A landscape with many valleys, sampled at points; each row gives a point and its height.
From any point a ball takes the steepest step (drop divided by distance) to one of its 2 nearest points. It stops when none of these is lower. Distance is the straight distance between rows; heights are no part of it.
k_144: [-37  -2 -25   0   0 -23   2  12   1  -1 -29  -1  -4   1   2  -1  -2   9
  -2  -2 -12  26  16  20 -21   0   8 -10   1   4 -29  -1   3]  h=2.29
k_622: [-20  -4  -5   1  -3 -30  -2  17  17  -1 -11   0 -19   2  -3  -1  -1  -1
 -15  10 -19   4 -13 -23  -8  12  15 -22  13   0 -18  18  11]  h=2.85
k_140: [  5  16  -7  21 -20   4   8  13   6 -37  23  14  14 -10   3 -11  12 -36
   4  -9   6  15  16   4   6  31 -26  -3   7  38  25 -10   0]  h=3.22
k_977: [ 22 -14  14 -18   5 -12  14   6  -5   7   1   6  -4  -7 -26   0   0  -9
 -14  23  13  -7 -29 -13  14 -11 -15 -14  24 -16  -2  12 -16]  h=2.80
k_689: [  0  12  19 -16 -25  11 -12  20  -7 -20  30  13   6 -13 -24 -20 -14 -28
  11 -14  -8  21  -1   1   4   9 -17   0  16  41   4  -4  -8]  h=4.56
k_728: [ 33  -9  20  11  -1  -1 -10 -35  13   5  -3   8   1  13   3  19 -10  -1
 -18  -5 -19 -21  -8 -31   0   3  29 -11 -12  -5 -18  25  14]  h=1.31
k_933: [  3   4  33 -36 -14  25   3  14 -26   3  12  -3  -8 -13 -33 -18  -6  -5
   3 -10  -4   6  10   9   2 -17  12   2 -12  19  -2  17   6]  h=5.04
k_133: [ -9  -3 -21 -19  -3  14  10  -9   6  15   3   4  14 -17   4 -15  -9 -14
   8  -1  16  13   9   1 -10  35   3  19   8  21   9  29 -13]  h=2.64
k_127: [  5 -17  -3  12  11 -20   1  -4   1   6 -19 -20  26  22  -3   7  10  23
   5   7  13  -7   1  -4 -15 -10  12   4  -6  -6 -44  -1  -4]  h=5.88
k_33: [ -5  -7 -22  20  -6  -8  11  16  44  -3  -1  25 -37   4  24   4  -5 -12
  -2  13 -23  -3   4 -18  16  13   0 -24 -10 -15   4  26   1]  h=2.67
k_373: [ 19  12   2  22 -10   8   3  -1  -4 -27  33   9  24  -8  -6   5  20 -27
  -5 -11   6   7  -7  -6  16  12 -19   4  -9  21  14 -19  -1]  h=2.31
k_515: [ 18  -6  36 -29 -14   8  -3  14  -1 -19  19  26   5 -16 -30 -15 -11   3
  12  25  10  -7 -15  -5 -10   4  -4  15  23  10 -16 -22 -27]  h=5.08
k_840: [  5  24 -33  22  10  -4   1   0  25  23  -2   6 -18   7  20   4  -8  35
  12   0  -2   9  15  -2 -21  -6 -17  -3  22 -28  20   1  -5]  h=2.68
k_838: [-25 -27 -14   9  34 -15  20   3 -25  15 -39 -19   6   4  10 -12  23  11
  -3  21  14 -10 -13  10   7  -5   7  11   2 -21  11   3   9]  h=5.98
k_984: [  4   2  24 -18  -2  33   2  -6 -29   5  14 -11  18   1   6 -20   2  15
   1 -11  22  -2  24  19  -6   0   1  18  -7  10  11 -18 -11]  h=3.70
k_24: [ 21   0 -27  38  14   5 -15 -36   9  17  13 -21   3  10  17  -9  10  16
  29  -1   7  -8   8 -13 -18   5  -1   9   4 -15  11  16  -9]  h=3.73
k_387: [  9  -7   6  10  -9  24   2 -23  -6 -39  17  18  20  -2 -11  -5   2 -36
  -4 -19   2  11  12 -17  -4   3   6  -2 -16  48 -21  33   2]  h=7.16
k_945: [-11 -11 -13 -36   9 -17 -18 -17 -16   8  -6  17   6 -31 -17 -29 -27   6
  12  14   4  21 -10   0 -17  13  -3  29  19  -3 -17  20  -9]  h=2.78
k_906: [-28 -11 -41   6  25  -3  21  -7  18  23 -27 -24 -12  12  35   1   9   9
   7   7 -10 -20  12  25   1  -8  31  14 -33  -8  -2  -8  -2]  h=2.60
k_457: [-27  10  18  30 -16  -2 -21  23  -1 -22   4  -8   0   4  20  25  -6 -31
   0 -33 -23  10   7  -5   5   7  27   7 -14  23 -18 -22  11]  h=4.12
k_998: [-14  33 -23   1 -11   4 -15  10  30   2   2  11 -35   0   3  14 -25  27
   8 -13 -13  17  20   1 -12  -4  -2 -19  17   3  11 -21  11]  h=3.64
k_976: [ -4  22   6   2 -29  -3 -17   7   5 -17  24   1  -5  -4   0  -5  -7 -21
  18  -2 -20  16  -3  -5  -4   9 -21  -8  25  15  10  -8  -3]  h=4.25
k_103: [ 16  -3   7  15 -15 -19  24  32   7 -14   9  -1 -13  19 -22   0  23   2
 -30   8   0  -2  -1  -1  -5 -29 -16 -49  -4  19  -1  -3  -1]  h=2.84
k_590: [ 34  -4  12 -22  14  29  13 -24 -10   3   9  -4   2 -17  -3  -2  15 -30
 -14   6   1 -17 -13  12  34   1   6   5 -20  -9  19  21  20]  h=3.11
k_406: [ -1  -7  -8  -7  -6  -6  21  25  17   2  -8  -1 -53   1  -1   1   8 -13
 -23  10  -4 -10 -22  -9  22 -16  -4 -25  -6 -30  10  22   3]  h=3.59
k_660: [ -4  -8 -11   6  15   7  19   4  -6  14 -26 -31   6  20   0   1  29   8
  -9  17 -12 -22 -10  19  26 -32  15   2 -21 -26 -12  15   9]  h=6.02
k_913: [ -9   8 -12   0   1 -16 -18   5 -15  -2  14  -5   8 -28  -9  -5  -2 -19
  26  -1  -7  20 -12  -6   5   3 -20  24  24 -20   1   8  -7]  h=2.83
k_874: [-12  -9  13  -6   8 -24  24  27   3   6 -21  -4 -32   3   1  10  14  -4
 -28   7   2 -12 -30  11  16  -3  -2 -18   4 -25  21 -10  14]  h=4.14
k_251: [ -1  14 -40  -8 -10  17  21  -7  14  -3  10 -11 -26   2   8  -4   3 -13
   4  -1   3  11   7   3 -10   9 -18  -7   3   0  16  16  -3]  h=4.47
k_242: [-32  12   1  34 -14 -13 -19  40  -5 -24   7 -14  -5  -5  11  17   3 -24
  12 -24 -35  23   3  -4  11 -21   5   3 -16   4 -15 -16  -5]  h=4.55
k_197: [-32 -13 -15 -11  14 -11  13   4  26  14 -21  10 -29 -14  28  -3  -2 -17
  -7   3 -13  -8  -4   7  13  42  26   6  -9  -8  15   4   1]  h=4.06
k_843: [-12  10  -3  -5  -9  -1  -6   4  14   1   2   4   2 -18  14 -10  -8 -11
  14   1  -9  13   4  -5 -11  35  17   5   6  22  -2  17   1]  h=3.13
k_426: [ -8  12  -3  15  -9  -1  -7  28 -17 -12  17 -24 -16 -11 -22  13  24 -26
   1 -17 -22  10  -9  -2  12 -39  -8  -4 -15 -10 -12  12  13]  h=5.40
k_691: [ 22   0   4 -35   9  21  23 -31   3   2   0  18  -5 -13 -12  10   0 -14
 -31  10   6 -17 -15   6  17  -2   9 -24 -20   2  20  19  12]  h=2.54
k_666: [-25   4 -28 -20  -6 -14  -6   8   1  -2 -14   3 -36 -10 -10  -6 -19   3
  -3  10 -18  19  -9  -9 -14 -10   2 -15  15  -9  -9  36   3]  h=3.31
k_285: [  7 -13  20  37   9 -18 -13  10 -22  -7   9   2  33   6  -6  10  20  17
   4   3  16   0  -2  -9   0   9 -11   7  18  -8  -8 -26  -4]  h=6.60
k_21: [ -6  21  21 -26 -20  -9 -27  12 -11  10   7   7  -7  -3  11  14 -18  26
   2 -15 -22  13  -3   9 -12   0  -6 -14   3  -3   5 -37  19]  h=6.62
k_312: [ -3  -3  20  37   9 -22 -16   2   4  -1  10   4  29 -15  25  14   2 -20
   1   6  -7 -16 -27 -25  16  30   1  15  21 -19  23  -1   6]  h=4.68
k_898: [-12  13 -11  19 -27  -6   2  17  16 -25  16  19   5  -3  -3  -8  -8 -21
   2   4   0  24   4   5 -12  30 -25 -29  27  39   6  -6  -8]  h=3.84
k_163: [ 35   3  -6   0  -5   9   5 -36  17  -1  14  21  14  14  11   8 -10  11
  -4  19  16 -27 -10 -15   3  26 -15 -14   9 -15  33 -11  -9]  h=6.88
k_398: [  3  14   8   0 -22  -2  -7   2  21  -4   4  32   1   1   7  10 -15  22
 -21   4   2   5  12  -8 -13  29  -1 -32  13  29   8 -21  10]  h=3.94
k_822: [ 21  -9   5  12  11  18 -19 -18  -1  -7  14   0  35 -19  -3  -2 -13 -18
  15 -14   6 -10 -16 -27  12  21   1  40  20   0   2   2 -22]  h=3.82
k_851: [  7   2 -12 -14 -12   7  21   4   2 -10   6  -9 -32 -12 -14   5   8 -28
 -11   7 -15  -2 -15   8  23  -7  -1 -12 -14 -10  10  26  13]  h=3.02
k_158: [  6   1  11  23  10  24  -7   5 -26  -6  13 -30  23  13   7  23  15  -8
   8 -15   0 -16  -3  27  33 -31  -1   5 -19 -17  23 -33   9]  h=2.28
k_613: [ 27   4  16 -16   4  32   6 -20 -12  -4  22  -1  14 -10  -5  -8  11 -14
   0 -12  20   3   3   9  16   5  -1  13 -11   2  22   2  -4]  h=3.67
k_462: [  7   2   3 -12  -3  20  20   7  -2   7  -3 -14 -34  -4   4   8  16  -9
 -22  -2 -18 -15  -4  20  25 -24  17 -14 -34 -17  14   1  21]  h=2.15
k_679: [-10   0 -11  34 -16 -15  -6  36  23  -9  19  21 -39   2  23   5   5 -38
   4   3 -29   3  -6 -17  19  -2 -12 -23  -8 -15  10  17  -8]  h=3.42
k_176: [-18  -9 -36 -15  19  -1  16  12  -8   5 -22 -14 -31 -12   3 -15  15   0
 -12  18  15  19 -12  12  -4  -9 -28   5  10 -34  29  10  -3]  h=5.27
k_596: [-19   1 -10  29  22 -25  -7   5  13   4   3   6   7 -14  31  -2  16  -8
  21   5  -5   2 -13  -1  11  41   9  11  20 -15  18  -3   4]  h=5.18
k_231: [-10   0   9 -16 -16  -6 -17 -10 -16   8 -17 -18 -19  19 -11  10 -20  11
   0 -14 -32   7  -6   3  -9 -37  11   0 -18 -11 -43   7  14]  h=5.39
k_544: [ -7  -3  12 -16 -19 -16  22  19   4 -15  -8   9 -12   1 -28  -6   1 -12
 -36   5   4  -2 -16   4  -4  -2  -9 -37   3  33   2  -2  -1]  h=2.20
k_288: [ 28   9  14 -12 -16  12 -18 -27  13   4  19  12   3   3  14   9 -20 -10
   1   6 -12  -5  -7  -7   6  33  -4  -2   6   4  25 -12   2]  h=6.76
k_128: [-16 -20  28  23  22   1 -24  -9 -20  -1 -12 -10  49  11  10   9  -1  10
  20  -9  24  -8   9   3  -3  11  16  46 -14  14 -20 -19 -12]  h=6.28
k_809: [-23   3   0  17 -17  -5  -3  22  21 -24  13   3  -9  -7  12  -4   1 -29
   8 -17 -19  12  15  -6  -4  27  19  -6 -14  28  -1 -10  12]  h=3.66
k_134: [ 14  16   9  39   7 -25 -21   2  25   8   8  27  15  -1  16   2  -8  23
  17  13   1   4   1 -12  -6  30 -17 -15  43 -10   4   2  -1]  h=6.15
k_145: [-33 -17 -10  30  45 -22 -19   0 -36  -1 -26  -7  56  26  15   4  12   4
  35   8   6 -12   0  24  -1  -1   2  25   3 -14   3 -21  10]  h=6.61
k_729: [-16 -12   7  19  29  -2 -14  -2 -37  -9 -11 -21  54  13  -2  -7  15  -8
  29  -1  22 -11   1  25   9  -5   5  36  -1   4 -14 -32  -9]  h=6.49
k_827: [ 19 -16  23   1   2   5 -12 -42  -9  17 -14 -16   3   8   9   7  -4  14
   1 -10  -8 -21 -12 -18   3  -6  29  21 -22   0 -27  19  10]  h=2.01
k_467: [ 20  18  -1  23  -4  21 -10 -11  -5 -20  29 -17   8  -3 -12  11  -3 -33
  -2 -21  -5   0 -13 -14  17  -2 -17  21  -7   0  17   6   1]  h=1.02
k_930: [-10 -21  15  14  20  -7 -14 -17 -11  10 -27 -30  47  35   4   2   7   7
  22   9   5 -25   3   8  -3  -9  14  30 -20   2 -38   0 -13]  h=6.08
k_456: [-19  -3   5  -5  -7  14   9   5 -15   9  -2  -6  28  14  12  -6  12  30
  -6   3  19   3  28  29  -7   8   2   5  -5  22  12 -30   0]  h=3.25
k_389: [ -6  -2 -12  -8  21  15   7 -15 -15  15 -13  -4  22  24  13   4  -1  45
   0  13  25 -25  19  21 -13  -4  -1   4   2   0  23 -33  -3]  h=2.59
k_712: [ 36  -9  35 -11  16  28 -26 -18  -9   4  23  -1  -3 -10 -19   1  -6   3
  11  -9   7 -26 -13 -15   9 -29  18  23   0 -22 -15 -11  -4]  h=6.55
k_445: [-13   5 -29  -4   4   2  24  23   9  -5 -16 -11 -41  -7   4  -7  12 -15
 -13   6  14  13  -4  16   1   6 -27 -13  -1  -5  22  -3  -5]  h=4.87
k_987: [  5   9  -4  37  15 -23  -2 -13  48   8 -18  30   3  -8  15   3  -1  20
  -1  12   1   2   6   2  -3  40  -3 -10  25   6   6   2  -5]  h=5.94
k_407: [ 10  -6 -13 -32   8   8  14 -11   2  19 -23  -9  -7  15 -15   1 -14  36
 -16   0  33 -21  19  -6 -17 -37   5  15  -2  -4  -6  -8  -2]  h=4.37
k_13: [ -2 -11 -15  17 -14 -11  11  25   2  -6  -1  13  -9   3  12  -6   1 -33
   0  21 -17  17 -25 -12  24  -1 -12  -9  14 -10 -12  45 -19]  h=3.69
k_699: [ -4  -5 -18  -1 -10 -11  28   3  36 -14 -19  31 -34  -5   8  13  -9 -17
 -26  11 -12 -16   5  -9  -3  10   9 -36 -12   6  12  21   1]  h=1.89
k_641: [-13  20 -18 -17  -2   8  -2  -1   9  15 -11  -9 -19  12  17  13 -19  32
  13 -11 -17  -1  17  23 -16 -17   7  -4   3 -14  11 -23   0]  h=3.12
k_957: [-15  28  -5   8  -1   2  -9  11  42   2  -6  19 -28 -14  27   6  -6  20
   3 -16 -16   4  25  10  -1  28  15  -9   5  11  20 -25   6]  h=4.19
k_396: [  4  -1  16 -23 -11   8  -3  17 -22   4   3 -19 -22  -1 -36  -4  -6   0
   1 -11 -17   5 -12   6   2 -45  17  -8 -16   4 -29  23  17]  h=5.23
k_815: [ 10  14 -14  -5  -2   6  -2 -21  18  23  -5   0  -8  12   7   8 -21  47
  11 -17  15   2  24  -6 -40   9   9   9   3  11  -8  -2   0]  h=3.96
k_390: [ 14   8   2  10 -17  29 -18 -19   2 -22  25  11  26 -10  -2   1 -14 -32
  13 -16 -11  15  11 -20   1  21  -6  25   2  37  -1  14 -10]  h=7.24
k_781: [-26  -7 -36   1 -12 -17   8  20  -3 -21 -10  -6 -25 -11  -5 -17   9 -20
   1  18 -26  24 -16  -8   4 -11  -7  -2  11 -10 -14  49   0]  h=3.78
k_89: [ 20 -11   0 -33  10  16  18 -25   8   7  -3   5   4  -7 -13  -5 -16   4
 -13  15  22 -14  -6  -5   5  14   3   6   1   7  13  19 -12]  h=1.95
k_114: [ -9  20  -2  24 -15   0  -9  12  37 -15   3  33 -18  -4  36  11  -9   7
  -3  -2  -8   6  26   6   1  27  -6 -36   0  23  10 -30  21]  h=4.30
k_635: [ 12 -12  29   0   9  26  17 -17 -14 -25  14  22  13  -7 -23  -5  16 -32
  -7 -12   1   7  16   5  10 -11  21  -9 -28  31 -24  41  12]  h=7.10
k_921: [  8  -2   0  15  -7 -23  18  19   2 -17  15   0 -11  14 -41 -13  10 -11
  -2  10   1  12 -14  -7  -6 -15 -37 -31  12  13  -8   3 -13]  h=3.35
k_401: [  9  20 -16  -2  -7  14  -8  11 -21  -3  25 -20 -10 -15  -4  -8   1 -22
  22  -9  -9   7 -19  -3  17 -15 -31  12  15 -32  25  11 -11]  h=1.72
k_48: [ -9  13  33 -22 -25   8 -31  10 -11   4  11   8  -4  -4   2  -1 -22  16
  10 -20  -7  16  18   4 -19   7  -7   1  10  23  -7 -19   2]  h=6.70
k_374: [-29   7 -19 -34   3  10  -3  -6 -10  27 -30 -20  -9   2  24   2 -17  24
   2 -12  -8   3  16  19 -24  -8  20  23  -8  -8   7  -6   3]  h=2.57
k_932: [ 22   7   1  11   5  25   4  -8 -14   4  11 -20  -3  10   9  14  27 -11
  -4 -10  -9 -23   8  14  31 -20  11  -1 -32 -23  18  -9  21]  h=0.60
k_380: [  9   9  31 -22 -19  18   0  18  -6 -12  24  26  15 -11 -17 -23 -21   1
   7  11  11  16  10   0   0  35 -24  11  19  27   1 -16 -24]  h=4.84
k_152: [ 16 -27  12   8  23  10  -6 -33 -18  16  -4 -19  12  -2  -1  -3  10  13
   8  -1  13 -17  -7 -13   7  -7  24  36  -3 -12  -7   2  -1]  h=2.69
k_45: [ 13  -6   4  -8 -13   2  12 -21  11 -11 -11  10 -11  10  -7  15  -6  -5
 -29   0 -13 -11  -7 -14  -2 -17  26 -39 -23   2 -11  28  18]  h=0.55
k_276: [ -7  -1  16 -24  -8  -3  15   1  -7   2 -17   1  -3  12 -17  -3 -15  10
 -23  -3   8   6   3  -5 -23 -11  21 -10  -6  15 -22  -1   5]  h=1.51
k_223: [ -2   1  -8  -5 -11  -6   5   8  -8  -1   6   7  -2  11 -19  -7  -8  17
   4   0  10  13  22 -10 -32  -6  -7 -13  14  10 -18  -5 -10]  h=0.85
k_555: [  0 -18  22 -22  19  -5  10 -18  -3  20 -17   2  10  -2  -5 -15 -11  30
 -12  18  36 -15   2 -11 -15  10   9  12   6   1   3  -7  -2]  h=1.15
k_667: [-12  18  40 -27 -25  17 -15   6 -12   9  18  13   5  -9  17  -7 -17  19
 -15  -2   5  12  19   5 -10  27 -12   5  -4  17  21 -27   1]  h=6.79
k_345: [ 33   9   6  55   2  -1 -11  -8   1  -5  27  10  23  30  21  15  16   2
  -5 -13  14 -12  12 -22   4 -11 -21  -2 -12 -17   0 -12   1]  h=7.09
k_737: [ -5   7   8 -32   0  16  -5  -8   6  29 -14  -2   3  18   7  15 -25  38
  -2 -12  24  -6  29   1 -32 -28  12  12  -4  11   4 -13  -8]  h=4.16
k_149: [ 17 -15 -10  -3  16  12  30  -7   0  11 -17 -22  13  18  -5  -2  21   5
 -21   5  16 -24   7  23  11 -18   0  -8 -18 -20  12  -9   5]  h=6.11
k_14: [ -6  -9  32 -20   9   4   6   8 -25  12 -10 -22  11  -3 -14  -3   7  11
  -6  -1  12  -6  -7  18  13  -9  18   4  -4 -11  -2 -13   8]  h=6.10
k_357: [-30  -8 -24  -4  24  -7  13  -6  11  29 -26  -5 -25 -14  34   5  13  18
  -6   9  -1  -6  10   6  -4  12  39  17 -15  -4  18   6   6]  h=3.38
k_418: [ 44  -4  -8  26  -3   1   4 -20  12  -8  24   8  12  17   3   2  10  13
  -3   8  21  -9   8 -21   1  11 -18  -4  11  -9   6  -9  -1]  h=6.98
k_918: [-16 -18 -14 -17  31  -5  12   1 -32  15 -26 -24  -8  -7 -16 -20  20  -2
  -2  17  15  -1 -19  18   6 -20 -16   9   9 -43  14  -3  12]  h=5.64
k_428: [ 12  12 -12  32  -9 -10  20  16  18 -25  18  22 -17  21  19   4  22 -10
 -15   3 -10   2  10  -7   4  -3 -11 -33 -22   5   8  -8   5]  h=4.48
k_534: [ -5   1  -3   0  -1 -10 -30  -8 -10  11 -25 -22  12  29  -2  23 -17  22
   7   0 -29 -14   3  14  -1 -42  -3  -5 -21 -21 -47  -5   9]  h=5.57
k_779: [-24  -9   7 -26   4  -8  28  21  14   7 -15   0 -30 -18  15   4   6 -22
 -35  10  -1  -9 -13   1  13  19   9  -3  -9 -16  16 -10   5]  h=4.57
k_292: [  1   0  36 -30  11  -9 -14  -2 -35  12  -1  -4  -2 -23 -12  -7  -2   1
   1  -3  -4  -2 -23   8  13  -8  -4  10   9 -20   0 -15  10]  h=6.29
k_71: [ 12   7 -21  12  -3  10   1 -20  -1   8  14 -20  -1   4  18  -9  10   0
  14 -15   2   1  17  -1  -6  14   0   8  -1   1  17  -2   5]  h=4.10
k_996: [ -1  13 -36 -15  12  16   4 -34  17  28  -9  -2  -8   0  15   4  -3  24
   6  -6  18  -6  22  -3 -29   8  18  21  -4  11  20  14  -2]  h=3.72
k_727: [ 21   3  -8   2   1  28 -10   1 -17 -16  28 -17   4 -26 -29  -1   8 -25
  18 -15   0   0 -10  -8  25 -25 -24  28   9 -11   9  17  -9]  h=2.36
k_499: [ -9  -4 -19 -40   5  -5 -15 -17  13  18  -7  12  -4 -17  -7 -17 -36  24
  28   0  -6  10  -4 -14 -31  13   3  22  27   2  -1  25 -15]  h=2.43
k_311: [  8 -22 -23  -8 -13 -17  13  15   2  -7  -1   0  -6  -1 -24  -1 -11 -21
  -7  26 -13   6 -23  -5  14   1 -22 -16  26  -2 -12  34 -27]  h=3.27
k_331: [ 13 -21 -19  34  27  -3 -17 -32 -14  13   2 -14  10   8  14  -8  11  17
  24   4  10  -4  -8 -18  -2   2  10  38   6  -4 -11  19 -11]  h=3.29
k_119: [ -7  15 -27  -9   8 -16 -12 -21  15  25 -12   2 -11 -16   4   0 -19  29
  17   4 -11  14  -4  -2 -24   9  -6   6  16 -20  11  13   3]  h=1.78
k_629: [ 30   5  21 -12 -15  11 -19 -22  -2   2  29   1   2   2 -10   7 -15  -2
  22  -3   3 -14 -14 -19  -1   0  -3   4   9  -6  -3  -7  -6]  h=6.66
k_370: [  1   1  -1  -5  -3 -12  -4  -7   2   3 -19 -23  19  42   1  10 -10  22
  -2  -3   0 -10  10  16 -11 -20   2 -18 -17   5 -43 -19  -1]  h=5.74
k_183: [-11  11  24 -22  -2 -21 -13  20  -3   0  -1   6 -12 -13  -1   5  -7  -2
  -6  -4 -13  14 -18  -3   0  11 -13 -10   8 -12   7 -23  12]  h=6.48
k_454: [ 11 -15  11  -3  11   6   2 -21  -5  18  -4  17  18  19   2  -7   3  51
  -8   6  40 -21  19   4 -16   6  11   8  -4   1   2 -37 -11]  h=1.93
k_458: [  5  -5 -14  16  -5   7  14  20 -13   7  -6 -27  -1  -1  -6  -3  30 -10
   0  -3  -5   3   1   8  22 -41  -5   6  -7 -20 -25  12  11]  h=5.71
k_233: [ -8   8 -31 -30  11  22   8 -15  -5  25 -10 -12  -6 -17   0 -23  -6  18
   3  -6  23   7   8   5 -15  16 -11  30  11   1  18  20  -5]  h=3.24
k_814: [ 21 -14 -16   2  -3   5 -17  -7  -2 -10  23   3  32 -11 -10  -2 -23 -18
  33   6  -2   2 -12 -20  -3   7 -12  34  30   2 -21   7 -39]  h=3.47
k_588: [-10 -15 -14  35  30 -21   9   6 -25   9 -16 -12  38  28  24   2  24  11
  14  16   6 -12   4  18   4  -9   1   6   0 -27   1  -5   4]  h=6.33
k_303: [  9  -1  25 -10   3  12   5  -5  -6  11 -20 -12  26  26  -6   4  -7  19
  -8   6  13 -24   9  23  13 -26   8  -5 -18  -7 -11 -17   1]  h=5.90
k_519: [-19   8 -19  35  23 -20   7   7  33  16 -17  11  -9 -18  21 -12   1  17
  14   2   3   9   5  15  -5  40  15   9  23  -7  23   5   2]  h=5.61
k_990: [-37  -1  10 -21  -3 -22   0  16  -4  -1 -33  -7  -1   3  -1   9  -5   9
 -21   7 -11   5  -1  15  -4  -7  18  -4 -17  -3 -23 -15   3]  h=2.27
k_359: [  6  -6  43   9  -9 -17  10  16  -8  -8  -2   5  23  -2 -13  14  10  -7
 -24  -7   7   6  -1   1  16   0  12 -18 -15  25 -15 -19  10]  h=6.90
k_896: [  9 -12  39 -28  17  10 -24  -8 -32   8   4   1   3 -18 -28 -13  -6  13
  15  -2  -5  -7 -19  -1   3 -35  15  26  -3 -24 -19 -13  -2]  h=6.44
k_581: [ -1 -13  -4  -8   9 -21   7   0   6  12 -18  -9  -7  -6 -12   1  -2  10
 -16  16   8  -1 -15  -9   0   3  -7  -3  11 -22 -11  11   4]  h=2.19
k_893: [  6  -2  23  18 -12 -19  -8   7 -12 -16   7   9  24  18 -11   9  10  17
 -11   4  13  10  12   3   3  -2  -3 -14   6  12 -28 -32   5]  h=6.77
k_584: [ -1 -11  16  40  16 -41 -20   4   7   1  -9  17  21   5  10   3  11  35
  13  17  18   7   6  -9  -8  11 -11 -12  34 -17 -13 -28   1]  h=6.37
k_892: [ 12 -14  41   4   4  13  11   6 -10  -9   4  17  27  -3 -21   0  21 -22
 -30 -20   0   6   3  13  15  -8  23 -13 -38  40 -25   3  17]  h=7.02
k_558: [  7  -7   6  -6 -20   3  34  -2   3 -30  -2  32   2  -1 -19 -12  -3 -30
 -30   6  -5   3 -10   4  -2   0 -11 -48  -4  44  13  18  -6]  h=1.81
k_812: [ 14  18 -37   8  -7  -5  12  -5  36  10  -3  18 -20  21   4  17  -5  23
  -9   5  22  -2   8  -9 -15  -7 -33 -27  20 -15  27  -4  -3]  h=3.28
k_806: [-26  -1 -19 -17  12  21   6   0  -4   9 -21 -27 -15   5  26   1  12   8
  13  -3 -18 -14  -2  21   0 -17  27  19 -33 -15   4  -5   3]  h=1.59
k_34: [ 18  19 -13  -2  -9  -6   8 -17  27  -5   2  27 -18   8   6  15  -5  15
 -27  -3   9  -7  14  -9 -15   7  -4 -28  -1   7  14 -11   6]  h=3.68
k_786: [-31   8 -26  -4  -4 -22   3  13  -7 -10 -12  -1 -10   3 -21 -17   4  14
  -2  -9   0  34  13   4 -43 -25  -6 -22  11  23 -22   0  -1]  h=1.57
k_19: [ -3  12  44 -28 -18  29 -17  15 -21 -11  34   3   3 -23 -26 -15 -13 -24
  12 -17  -7   7  14   2  -6  -3  -1  14 -10  38  -4  26 -12]  h=4.83
k_237: [  7   0 -13   0 -14   4  35 -15  22 -28  -5  25 -10   7 -10   1  -2 -23
 -20   1 -10  -3  -1 -10  -1  -4   2 -38 -19  15   2  27   8]  h=1.23
k_813: [ -5  12  -8  29 -12 -15   3  35  17  -6  24   5 -30  15  27   2  24 -21
  -2   1  -7  10  -3  -1   6  -1 -25 -20  -9 -21  15 -12  -6]  h=4.02
k_707: [-16   6  15  20  -2  -7  -8  34 -11  -8   2 -22 -12   1   9  23  19 -27
   8 -19 -31   5 -12   7  31 -38  -1  -3 -26 -16  -5 -22  10]  h=5.02
k_721: [  9 -13  19  28  -3  -6 -12 -11   7 -13  14   2  36  -6   7  11   5 -27
   0   3  11  -9  -7 -29  11  38   7  23   6  11  -5   5  -3]  h=4.21
k_43: [ 26 -10  -1 -16  -3  16 -15  -2 -11 -14  29  -3   5 -24 -35 -14  -2 -18
  35   1  11  -1 -17 -12  13 -12 -11  30  17   1 -12  12 -31]  h=3.08
k_501: [-10  -3  -6 -32  -9  -2 -20   2 -21 -12   6   5   3 -25 -23 -22 -19 -23
  22  -5   0  27  -5  -1  -3  11 -11  24  20  12 -23  22 -12]  h=3.15

For each start below, name the point where the ball stops.
k_892 => k_401
k_145 => k_45
k_128 => k_467
k_345 => k_401
k_660 => k_133

Call two points neighbours if one is among the 2 nearest of the other. Go from one point of each pair to the other, from neighbour to neighbour, staying as low as possible. Name the highest point that can't be avoided.
k_555, k_467 => k_707
k_133, k_45 => k_145
k_932, k_467 => k_779
k_806, k_401 => k_114
k_133, k_555 => k_407
k_119, k_401 => k_501
k_467, k_401 => k_727
